A landscape with many valleys, sampled at points; each row gives a point and its height.
From any point a ball rolls to the lowest of the 2 points nearest to it. It stops when none of these is lower. Distance is the straight distance between rows; heights are no part of it.
buz: [-15 -25  41  12   9  -1  34 -51   3 -14   6  28 -18  41 -24   8   5 -45
   3 -11 -19 -18  -3 -23]  height 5.02
natip: [-18  -4 -21  -8   4 -18  15 -28   8   1   5 -42  12  10 -23 -19  26  11
  18  18  19   4  24  10]  height 2.39
Tir: [-28  -7  23   5 -23  28 -30  -4 -34 -33   3  15 -19   5 -29 -28  20   1
  30 -10  -7 -28   0 -38]  height 2.84
tutil: [ 47  25 -44  37  30   3   7 -18  32  12   9 -15  59  32  51  24 -18 -42
 -37  25 -26  13 -35  42]  height 4.81
meka: [ -6 -52  59 -25 -12 -12  24  28  11 -15 -34   9 -44 -45 -28  26  -9  55
   0  -4  19  12  13 -40]  height 7.02
Lora: [  7  21 -21  41  25  23 -31  29  11  -4  41 -21   1  28  29 -31  25 -32
  -8  14   4 -19 -36  47]  height 3.43
Pofa: [ 52  54 -44   3  32  -8 -27   2   3  22  18  10  42  36  57  35 -10 -55
 -52  33 -54  28 -28  18]  height 5.25
Kibav: [ 19 -29  34   2 -17 -44  55  -5   5  18 -28  22  27 -28 -12  38 -38  42
  11 -33  31  15  27 -38]  height 5.00
reda: [-22  19  12  -5  10  -4  21 -45  19  -3  12  34   0  40   2   6   5 -41
  -2  -2 -38   3   0 -17]  height 4.45
zitad: [-44  24 -27 -40  18   5   3 -45  -2   9   5 -28 -20  32   1 -36  15 -38
  12  25 -42  -2   3  23]  height 6.73
Zisup: [-41 -46  30   7 -31  -3  -7  14   4 -30   0 -12 -38  -6 -37  10  43  25
  15   0  36  -9  31 -19]  height 3.53
rized: [ 40  55 -50 -21  24 -28 -24  38  12  55  19 -15  10 -19  55 -12 -13   8
 -21  -9   8  37   2  12]  height 2.55
vemup: [ 35   8 -29  40  41  -4  40 -25  30  16  -2 -23  52  11  29   0 -30   1
 -20  28  -2   4 -13  36]  height 4.28
zoza: [ 22 -26  12  46 -28 -44  41   3  17   1  -6 -15 -17 -17 -15  81 -23  57
  -9 -15  71 -19  12  22]  height 5.39
nav: [  2  17 -30 -49   2 -17 -42  67  29  43  24 -33 -45  -9  48  -9  33  -2
 -27   0  24  45  27  28]  height 4.26
Novo: [-77 -69  -3 -33 -12  17   6  23  10  -2 -29 -59 -42 -28 -25  -8  20  35
 -13  29  26  14  29  52]  height 8.25
Duk: [ 21  32 -28  14 -14 -15 -33  -4  -9  -6  36  -5  43  22  10 -17  40 -29
  13  -1   9  -2  -3  -6]  height 5.51
Numi: [-23  -3 -17   8 -22  -9 -24  18   3  -9  14 -39   0   8 -15 -23  44  26
  16   9  26  -4   9  24]  height 3.44
zon: [ -2   8 -31 -52 -28 -32 -16  67  10  64  14 -12  30   2  27  -5  15   8
   5 -34   1  39   0  26]  height 2.19
kirut: [ 42 -35  23  35  -3 -35  44  -7  -6 -12 -30 -19 -26 -58 -24  70 -40  65
  -8   4  53 -10  27 -17]  height 5.97
femor: [ 21  35 -33 -14   0 -15 -55  -5 -11  10  34  -5   7  43  29 -15  39 -63
   2  -6 -22  11 -21   8]  height 5.92
musuz: [ 13  60 -40 -15  -7   0 -11 -39  -9  21  -1  38  47   0  26   6 -32 -15
   9 -15 -26   0 -14 -11]  height 5.93
Gida: [ 57  33 -29  33   6 -32   2 -16  28  21  42  25  27  -1  32  35   7 -24
 -13 -30  41  19  10 -30]  height 6.40
rosup: [ -9 -18  35  20 -40  28 -31  23 -52 -22  12  40  27  -1 -30 -34   9 -22
  19 -24 -20 -22 -23 -37]  height 2.01
gul: [  5  11  12   8  42  19  21 -14  -5 -26 -27 -20  10 -28 -18 -32 -25  28
  -3  49 -14  -7   9   3]  height 2.08
kuzan: [ 11 -52  53   4  13 -14  27 -37 -21 -39 -10  -1 -58  -7 -52  22  13 -11
  18 -10  23 -31  12 -36]  height 4.64
Lefig: [ 50 -10  -6  43 -12   9  17 -28 -16 -17 -21   6  21 -23  -9  33 -26  30
  20 -14  46 -31   6  -2]  height 3.32
Tifu: [-40 -25  30  37  -8 -11  -3   2  28 -23  22  -7 -44  -3 -30  37  29  22
   5 -10  56 -12  30  -2]  height 4.29
Favu: [ 26  36 -37 -57   3 -32 -44  69 -12  63  16 -19 -10  -7  48 -24   8 -12
 -14 -15 -10  38   0  27]  height 3.31
Zipa: [-51  25  17   9  36  17   9   9  32  10  34 -11  -8   2   6 -42  18 -30
 -11  13 -17  17   0  25]  height 3.59
Lopo: [ 42 -18  10  14  16  28  29 -38 -19 -37 -53  24  45  30  -7  48 -44 -22
 -22  38 -62  -8 -19  -8]  height 5.41
nozi: [-55  12 -23  -6  -3  -3 -32  27  28   4  28 -38 -32 -10   3 -13  55   8
  -2  12  30  17  31  27]  height 4.21
bif: [ -9  43   4  22 -15  -2 -16   1  -9 -16  21  12  56  16 -11 -28  39 -40
  12   8 -23   5   1  -9]  height 5.11
zumet: [-48   0 -38 -43  -4  -5 -34  48  42  36  18 -45 -55 -11  34   7  45   5
 -33   4  33  35  26  48]  height 4.91
nok: [ 35   0 -34  52 -15 -25  26  -3  24  22 -11 -17  19 -22  25  65 -39  66
  -9 -19  60 -12   8  21]  height 4.77
Gon: [  8  41  11  31  -5   4  -6  15 -19 -21   2  15  64 -16 -11 -31  -5   3
  19   7 -11   5   5 -14]  height 4.65
padez: [  3   7  -7  11  -3 -45  51 -15  30  45  -6  14  32 -28  16  33 -46  40
   8 -27  24  17  35 -24]  height 5.70
Gagof: [-25  22 -31 -31  12   6 -34 -16  -4  20  29 -17 -33  49  27 -22  36 -72
  -5  -2 -42  -7 -21  21]  height 6.29
vip: [-27   0  -7 -36 -19 -16  14  36   0  45  17  -3  19  14   4 -26  16 -12
  23 -33  -7  21   6  11]  height 0.76
Loni: [ 37 -20 -16  37   8  -1  34 -13   3   6 -19 -27  22 -22   6  25 -34  55
   4   0  41 -14   6  14]  height 4.10
kamu: [  4   8  12  -3  33  42   2   0 -38 -28 -33 -17  -1   3  -8 -45 -25   9
  -3  47 -48 -19 -28  17]  height 3.14
dolu: [-16 -84  42 -34 -66 -23   2  19  14 -43 -61 -17 -89 -31 -28  47   3  54
 -42  25  16   3  -8   5]  height 7.67
Sapoz: [ 19  60 -39  -9   4 -10 -19 -22 -13  18   1  19  56  22  31  21 -12 -44
 -10   7 -61  12 -24   6]  height 5.67
risol: [-55  37  39   1  30  11  26  -1  25   4   7  12  10 -10   1 -40  -9 -12
  -4  12 -28  27  13  -9]  height 4.22
ruv: [-10  10  -3  32  46  21  26 -52  31 -22   8  -3 -26  22   1   9 -13 -20
 -21  30 -14 -22 -12  22]  height 1.79
talog: [ 31  32 -50   6   5   4 -58  52  -6  10  35 -22   0  10  40 -25  24  -6
   0 -13  24  -4 -29  33]  height 4.01
bos: [ 11 -32  31   2   0  27   0 -18 -28 -36 -13  20 -44  -7 -36 -12  -2   8
  19  -7   2 -31  -5 -43]  height 3.71
vuva: [ 11  45 -29  -4 -21  20 -35   5 -27  20  11  48  35 -10  22 -11 -31  -7
  13 -39 -12  -8 -27   5]  height 5.49
Pab: [ 31 -10  14  14 -32  29 -26  27 -43 -34 -30  39  19 -36 -18  -2 -21  39
  22 -15  20 -15  -2 -35]  height 3.16
ful: [ -4  10  -2   9  -5  36 -25 -30 -37 -41 -11  13  12  47   0  -8  -9 -32
  -2  20 -57 -30 -38   0]  height 4.40
zuven: [ 15  60 -14  19   7 -18 -12  17  39  22  41  24  10 -14  39   7  10   3
  -9 -27  29  32  20 -30]  height 5.79
puz: [ -7  41  -2  14  15  -1 -28  21  49  19  49  30 -37   3  33   8  23   4
  -9 -35  39  17  11 -18]  height 5.20
revak: [-34 -53  44 -23 -12  -6  17  -6  -8 -25  -7 -21 -21 -11 -50 -11  47   1
  22  10  15   2  45 -26]  height 2.53
Duzis: [  4  22  -2  33  43  20  24 -65  15 -25 -10 -24   4  -7  -6  -3 -25   5
 -19  48 -13 -20   6   4]  height 0.52
Nopem: [-49 -84  18 -20 -45  -3  -2  12  16 -27 -46 -49 -73 -20 -35  29  29  44
 -29  33  36  -7  15  32]  height 7.96
Lonek: [ 11 -28  21 -33 -20 -26  35 -19 -19   6 -31  31   8  -9 -24   3 -30  19
  29 -26   4  -4  17 -41]  height 4.15
Muzun: [-79 -22  10 -32   4  14   9  44   2  19 -12 -54 -20 -31 -14 -43  13  23
  -2  19   1  15  27  48]  height 8.51
buziv: [-15 -41  37  12  28  -2  40 -40  14  -6  13  -2 -44  16 -25   6   7 -24
   5 -13  26 -27  10   1]  height 5.42
Zomam: [-47 -25  26   4  16  26  22  30  25   5  -5 -20 -25 -10 -13 -25  -3  37
  -4  12  24  -6   9  27]  height 8.79
getuv: [ 29 -14  19   8   9  55  -9 -15 -45 -51 -39  23   4   7 -11 -14 -25 -19
  -1  32 -57 -29 -44 -10]  height 3.88
Mez: [ 51 -29  13  20 -10  14   1  13 -24 -41 -43   5  -8 -45 -22  22 -17  61
  12   5  31 -19  -4 -24]  height 1.95
dagu: [ 61  57 -50  -9  -2   3 -85  47 -26  27  29  21  12  -8  48 -16  -2 -28
 -12 -22   4   5 -21  21]  height 4.59
runi: [-46 -44   6 -32 -37   0   5  20 -13  26   3  -7  -9  18 -10 -23  26   1
  31 -35  -2  -1   8  -4]  height 2.06
kupo: [-32 -11  20  -7 -44  13 -34  35 -42  15  26  34  37  21 -20 -39   5 -44
  23 -46 -32 -10 -30 -16]  height 1.27
Zir: [ -1  14  29  25 -13  13   4  12  -6 -26  -9  26  30 -21 -25 -11  -7  40
  18 -11  16   2  13 -33]  height 3.99
noves: [ 68 -44  14  -6  24   1  36 -31 -28 -30 -43 -11  26 -17 -26  -5 -12   4
  10  33 -14  -6  -6 -33]  height 6.44
Bevoz: [-11  10  -4  30  26  21  -2  -7  21  -9  23  -6 -13  17  13 -20   5  -9
   0   0   7 -16 -22  28]  height 2.80
lumo: [ 34 -18  17  -1  36   1  49 -39 -14 -24 -48   9  37  10 -19  10 -35 -10
 -19  53 -58   4 -11 -20]  height 5.85
nos: [-15  20  -4  -9   6   4 -10 -10  31  28  38  26 -51  22  24   3   7 -20
   9 -47  17   4  -1 -13]  height 4.53
fivu: [  9  14 -23  -4  -8  23  -4 -48 -32 -24 -35  33  38  43  -1  43 -27 -26
  -4  29 -71 -14 -20   3]  height 4.90
malo: [ 41  44 -47   9 -11  29 -61   8 -11  15  31  42  16   9  42   0 -11 -31
   0 -41   4   0 -36   7]  height 5.07
Zavo: [ 37  36 -49  15  44  -4   7  17  23  39  20 -28  40 -11  56 -11 -29  13
 -19   5   4  15 -13  28]  height 3.55
Ragol: [ -2 -70  54 -32 -44 -40  15  28  13 -28 -52   2 -76 -53 -41  65   3  53
 -21   9  16  14   7 -31]  height 7.40
Pusas: [  3 -55  44  -1  11 -23  45   3  10  -8 -26 -14 -48 -43 -39  35 -15  51
 -12  10  46   3  22  -6]  height 6.56
piv: [-23  21   9 -37 -14   2   6 -16 -30   3 -16  27  22   5  -8 -33 -22 -16
  22  -8 -55  -2  -7 -14]  height 2.81
gorop: [-26   9   5 -19 -20  14 -17   5 -39  16  17  35  24  33   0 -28  -9 -51
  11 -27 -59 -10 -35  -1]  height 1.97
Fon: [-33 -48  24 -58 -19  -6  26  -1 -16  29 -17  11 -17   9 -26 -21  -7   5
  32 -27 -14   1  21 -23]  height 3.07
zerus: [ -8  40  -9  -2  18  15 -13 -19  26  14  30  45 -15  34  29   4  -4 -47
  -6 -23 -27   3 -23 -10]  height 3.79
Lezu: [-15 -26  18 -12  12 -10  24 -37  -4 -19  -2 -28  12  13 -43 -22  31 -14
  17  29  -1  -3  29 -18]  height 0.85

Where does a ball stop that starts at each point below?
zumet -> Lezu
Lopo -> Duzis
Sapoz -> rized
Kibav -> vip
buziv -> kupo
meka -> Mez
Muzun -> Mez
